Points on a hilly landscape, in no order, each with its height.
A climber steps from a point to the highest of its 2 nearest points, and stops where none of them is higher. Distance is the straight distance between rows; heights are no part of it.
nom: [ 30   4 -43 -10   3 -33  14  -8 -27  35  -3 -20  23  33  24  -4  -1  31
 -42  32]  (h 613)
robob: [ -4 -28  -2  15 -17  21 -16  22 -21  46  10   7   7  -8  15  13 -24 -34
  -4  20]  (h 382)
fosem: [-11  21 -26 -23  -6 -24  -8 -28   4  -8 -17 -10  -6   7 -22 -12  22 -25
  28 -26]  (h 282)
Befa: [ 20  21 -24  -1   4  -7  10 -44   2  57   1   2  24  14  -5 -18   5  -8
 -26  -5]  (h 369)
Zalur: [ 39   5 -27  32   4   9   7  18 -11  24   4  22   2  21  43  20  -3  -2
 -33  -9]  (h 312)
Vur: [-21  22  18 -40   5 -32   6   3  15 -49  34 -33  -5  -5  -5 -16   4  41
   1   1]  (h 493)
pobes: [-23  34 -11 -21  -7 -20  -4 -36 -17 -11  -1  18 -13  22 -43 -17  24 -59
  20 -11]  (h 300)
Gedar: [ -5  -5  -4 -33 -15 -17  11   9 -27  10  11  13  -3  53  -3 -23  12 -33
 -14  32]  (h 367)
dapo: [ -7 -16  -9  55  -6   9  23 -12  18 -16   4  23 -21 -32  24   4  16 -25
  31 -10]  (h 664)
Lufav: [-14 -19  19 -25 -23 -13   3  -4 -29 -46 -56  30 -10  24 -36 -21  13   8
  47 -23]  (h 182)
vaze: [  7  16  32 -26 -28  -3  24  12  25 -11  17 -21  16 -12  -6 -25  22  37
 -38  20]  (h 42)
ses: [ -2 -46  38  27 -20  24  32   1  15   1  -8  12  24 -57 -21  15  13  12
  32 -13]  (h 100)
Votod: [  4   8   8 -28 -26 -21  36  -8   2 -13  16 -23  21 -24 -34  -5  37  17
  21  -1]  (h 385)
Rifi: [-25 -24   3  55 -20   7  23  -6 -11  -2  23  15  -6 -37  24   5  14  -3
  20  19]  (h 620)
sabok: [ 19 -31  -1 -39   7   1  -9 -13 -21 -51 -23  20 -13  24 -25   7   1  35
  58 -37]  (h 149)
vizaz: [  0 -12 -19 -16 -13 -14   6  29 -31   6  -8   8   1  38  29 -11 -11  -1
 -31  37]  (h 383)
ton: [-23   7  40 -18  14 -25  44 -23 -37 -32  -9   6 -40  41 -73  29   5 -19
  23 -24]  (h 221)
Korem: [  1  -7   0  57 -11  23  33 -18 -10  15  14  28  -2 -21  50 -13  -7  22
   3  21]  (h 566)
femi: [ 13  15 -18  19  16   7 -32  -7  36  20   9 -49  11 -39  -7  23   6  20
   7 -26]  (h 281)
milut: [-40  19  41 -25  20 -17  19 -26 -26 -10   8  -5 -21  32 -62  -4  -2 -35
   0 -13]  (h 241)
Mamar: [ -6 -53  29  22 -25  14  17  11  -1 -31  29  11   6 -54   3   8   3  32
  36 -21]  (h 113)
vogek: [-19  38  -8  19  27  54 -33  23 -23  10  28   9 -24 -16   0  21 -40   9
 -24  16]  (h 498)
papap: [ 23 -50  11  32 -10 -19   9  28  20 -20   1  -7  -3 -48   6  -5  19  20
  13  17]  (h 470)
Peg: [-34 -38   7  25  23   6 -10  -6 -33 -30  20   5 -24   5 -11  34 -14 -19
  56 -32]  (h 602)
Golip: [-21  56  -4 -44   3  -1   2  -3 -26  10  38  -9  -6  36  -7  -2 -26   2
 -45  29]  (h 286)
Vipap: [-16  17 -25   1  18 -16 -41  22  -7  -3  -9 -31 -11   7  21   8 -32   9
   0  21]  (h 549)
lotaz: [ 20  -3  -1  41  13  37  37 -25 -12  42   8  32  -2  -9  34   9 -16  36
 -23  31]  (h 514)
buvam: [ 20  34 -22   9 -13  -5  30 -25  19  26   3  -2   4  22  15  -7  32  -3
 -27  -2]  (h 348)
lim: [-24   4  26 -45 -18 -16  23   5  -3 -22  41 -31  19 -10 -40  13  31   8
  15 -25]  (h 412)
Subaf: [-20  -7  29 -21  12 -18  12 -29 -36 -34 -43  15 -19  39 -63  -7  11  -8
  21 -16]  (h 201)
Dev: [  7  33 -34  39  26  41 -11   5 -39  21  30  32 -23  -3  14   8 -38   9
 -35  18]  (h 465)
Redu: [ 48 -50  -2   9 -18  -4  16   1  17 -28 -23  13  10 -48 -32   5  32  19
  45 -22]  (h 527)
fona: [ 14  23   4  -4 -26  -7  20 -15  33 -27 -17   7  -2 -10   3 -33  36   5
   1 -10]  (h 532)
kazo: [  9   9 -24  44   4 -15   7 -14  36  -4 -12  -1  -4 -26  28   9   5 -15
  24  -9]  (h 621)
pato: [ 37 -12 -22  -3   9 -32  45 -15 -18  27 -23   5  33  26  27 -25  -5  35
 -38  15]  (h 590)
Vovo: [ 19  -1  26 -20  -9 -22  26 -30  26   4 -19 -14  32 -26 -36 -25  38  34
  14  -4]  (h 349)
Fosez: [ 42  23   7   0  -8 -29  43 -22  42 -20  -4   8  -9  -2   9 -16  49  15
 -19  11]  (h 578)
Sof: [ 32  -9  43 -15 -12  11  20  18  46  -3 -17   2  18 -18   7 -24  34  38
 -38  10]  (h 54)
lan: [-24  20   1 -31  16 -16 -16   3 -11   9   2 -20 -11  37  -2 -16 -20 -11
 -20  20]  (h 301)
kifu: [-43   9  16  12  -7  39 -12  -2   3  -4  19   6  -2 -24  13  17 -12 -16
  23 -38]  (h 554)
Bulo: [-19 -20   9  16  40  -9 -32 -18 -16 -11  -4   1 -26   9 -11  25 -29 -45
  34 -42]  (h 629)
lib: [ -9   5 -17  17  -5  11 -16 -16  19   4 -19  28  -6  -7  25 -15 -17 -47
  24 -18]  (h 512)
vivok: [-28  -7   1  -8  12   6 -13  -8   2 -29 -41  21 -25  38 -33  10  12 -55
  24 -38]  (h 335)
kug: [-37  -8   4 -19  37  -7 -44  25   3 -28  -4 -39 -11   3   5  15 -36  42
   8 -10]  (h 548)
Vepu: [ 17  -7 -28  -3 -25 -19  15   1  -1  10 -21  18  -1  22  13 -22  29 -34
   8  10]  (h 670)
Pofep: [  7 -10   0  36 -23  22  24  14  29  -7  -6  34 -11  -7  40  -6   0 -25
   2   5]  (h 618)
Tul: [-37 -29   8  18 -13  31 -16  37 -19  17  21  -9   4 -25  10  29 -12 -12
   0  18]  (h 397)
dagi: [-29  23  32 -33   8 -28  41 -22 -23 -10  19  11 -28  40 -35 -19 -30 -36
   9  18]  (h 258)
Veku: [ 15   5 -30  47   7   0   3 -20  11  30   4 -16 -13 -16  35  10 -16   9
   3  11]  (h 580)
Lop: [-37  11  -5   5  43   3 -41  19 -10 -14   2 -12 -19   4  19  14 -43   6
   9 -15]  (h 575)
tiz: [  1  -8  20  -1 -13  16 -19  44  20 -13   8 -30  12 -33  10   9  10  21
 -23  12]  (h 427)
parep: [ -8  47  28 -41 -25  12  31   8  13 -13  40 -13  -3   8   1  -3   9  31
 -37  19]  (h 32)
miz: [ -9 -20   2   9 -22  10 -14  20  -2  18  -7  18 -10  16   8  -3  -5 -59
   4  12]  (h 366)
Lub: [  5 -24  41  39 -13  27  36 -20  29  24 -16  17  17 -35   3   6   9  -5
   0   2]  (h 84)
megus: [-25  31   0 -12  24  16 -53  -3   6   9  -3 -18 -17  22  -1   3  -8 -20
  -8 -30]  (h 569)
romor: [-23  41  14 -50  17 -34  12 -27 -25   1  40   7 -19  46 -14 -22 -44 -15
 -25  26]  (h 274)
div: [ 41  -9 -34   9  15  -5   9  19 -12  26 -15 -14  26  15  19  28   7  43
 -47  32]  (h 640)
muda: [-12  -4  20   6 -18  18 -15   7  34 -24   2  -1  13 -21   9  -6  -4   7
  19 -28]  (h 520)
zemo: [ -1  -4 -14  18  14 -19 -11  30  13 -15  -1 -21 -13 -19  44  -7 -14  22
   7  23]  (h 523)
dek: [-27 -14   4   2   0  12 -24  21   2 -11 -20  -1  -9  20 -14  17  11 -57
  18 -15]  (h 350)
bif: [-25 -25  16  20   0  28  -7   7   6 -35  21  11  -7 -20  -3  32   1 -26
  46 -36]  (h 579)
dut: [ 22  -3  18  -4  19  -2  10 -30  44  24 -28 -35  28 -29 -22  -3  33  26
   4  -2]  (h 319)
Ser: [ 32  -6   8  37   3  22  18  16   5  42 -18  14  15  -2  26   9 -19  26
 -33  25]  (h 468)
kevan: [ -9 -20 -31  -3   4   5  -9  43 -30   3  -7  -4  -1   3  43  14 -45   6
 -28  45]  (h 398)
nevak: [-38  43  32 -42   4 -25  12  -6  -3 -23  25 -25 -15  20  -7   1 -20  20
   7  -1]  (h 466)
Rar: [ 33 -71  12  15 -10 -21   3  33  11 -28   7   1   5 -54 -33  11  44  17
  25 -17]  (h 497)
bimol: [-11  32  -1  -4   8  41 -51  24  -3  13   8  -6  -8   5  -3   3 -35  -9
 -21  -7]  (h 535)
lel: [  3  47   7 -15 -21  14  16 -32  23  16 -19   7  19  17  10 -52  -5  11
 -15  -8]  (h 457)
nafiv: [  2   0  -3 -24  -5  -9 -21  -4 -12  20   6  14  -1  54   4 -12  16 -72
 -27  13]  (h 352)
Vib: [ 14 -44  -5 -20  -3  13 -10  11  -6 -36  -9   5  12 -14 -25   5  10  25
  69 -44]  (h 136)
teke: [ 29   0 -34 -14  -1 -15 -31  -7 -17  28  19  26  21  34  10  -8  -7 -45
 -37   8]  (h 340)
mig: [-42  19  34 -43  13 -14  29  -2 -12 -29  36 -24   9  18 -41  12  -1  18
  28 -26]  (h 437)
kufor: [ 46  -7 -21  30  29 -15  16  -8  11  44 -18  -8  17  22  28   8  15  40
 -19  27]  (h 680)
naviv: [ 15 -29 -10  -7 -37 -14   5  12  -2 -29 -32   8   7 -17 -36   8  54  10
  43 -13]  (h 570)
Fem: [-17  16  14 -22  29 -17 -31  12  22 -46   5 -36  -1  12   7  -1  -1  29
  11 -21]  (h 521)
bida: [-13   2  -4 -22  26 -19 -57  -9 -16  15  -4  -3  -3  16  -8 -18 -28 -36
 -17  14]  (h 313)
mezol: [ 31 -21  38  23  11  12  25   2  55  13 -14  15  12 -25   6 -11  26  11
 -13  10]  (h 69)
talav: [  4 -28  14  25  -5  -3   0  41  17 -12  16  -5  -1 -59  16  10   1  34
 -21  30]  (h 446)
Foso: [-26   8  -2   9  37   9 -56 -18   2  -2  13 -10 -18   2   4  10 -47 -29
  23 -30]  (h 601)
Gela: [ 10  40   2 -22 -16  22 -11 -15  -6  29 -11  22  19  17  -2 -37 -31  -2
 -41   3]  (h 419)
Fen: [  5  35  -5 -44 -11  -5   8 -34 -18  42  23   9  25  25 -10 -27  -4  -8
 -35   6]  (h 391)
vir: [-13  30   1  22  -2  34 -19 -17  11  24  -2   5   0 -23  14   0 -20 -25
  -3 -18]  (h 545)
sed: [  2   2 -32  23  11  23 -29  16 -35  24  33  29 -12  13  26  18 -38 -26
 -41  27]  (h 445)
mone: [  3  -8  -2 -40 -17 -28  11 -15 -25 -55 -31  30 -21  12 -41 -10  20  41
  61 -19]  (h 165)
Kam: [-17 -43  21  12 -13  14 -20  63   6 -19  22 -22   7 -22  -4  27  -2   0
   0  17]  (h 411)
tuzet: [ 17  13 -40   0   9  -7 -47 -13  -4  36   7  -7   5  -1   3 -12 -20 -30
 -14   0]  (h 327)
sisus: [  0  23   6  -3 -20  12  -1   5  23   1 -15  -1   9   4  20 -25   2   3
 -14 -13]  (h 492)
Tomi: [ 19   3 -26  20  -7  42   2  27 -25  30  -1  11  10  -8  25  22 -29  19
 -47  27]  (h 435)
vopu: [ 24  33 -28   5  -8   4 -11  12   1  24   6 -10  10  25  20   5   7  -3
 -32  10]  (h 328)
kenu: [ 21 -18 -46 -10   6  26  -7  43 -52  16  -6  13   9   6  25  29 -36  18
 -54  26]  (h 414)
Kef: [ 10 -17 -22   0 -26 -11   7   5  -5  -9 -42  22 -13   0 -26  -8  25 -25
  39  -3]  (h 619)
Zusiv: [-20  10   5 -25  23 -16  -3 -35  -7 -21 -27  30 -21  41 -55 -14  16 -70
  -7 -18]  (h 317)
tatom: [ 15 -18   6  19  29   3 -14 -18  35  32  -8 -30  21 -46  -8  19   8  30
  -2   0]  (h 298)
lovo: [-11 -56  16   0 -18  18   3  11 -16 -16   8   3  22 -31 -10   5 -13  10
  60 -24]  (h 124)
giv: [  3  19 -26   0  -6 -14 -21  -3  13   2  -4 -42   6 -10  -1   2  18   1
  17 -20]  (h 265)
genog: [ 27   6 -35  21  10 -12 -24   0  24  15  -7 -38  -5 -18  25   8  -1  36
  -6  21]  (h 546)
pofe: [ 44   2 -10   5   7 -37  34 -19  31  16 -12 -20  10   6  33  -2  42  28
 -17  24]  (h 630)

Where does a climber stop that starts at each point below?
buvam => kufor
dagi => dapo
Vib => dapo
pobes => Vepu
Kam => Vepu
nafiv => dapo
vaze => dapo
sed => Bulo
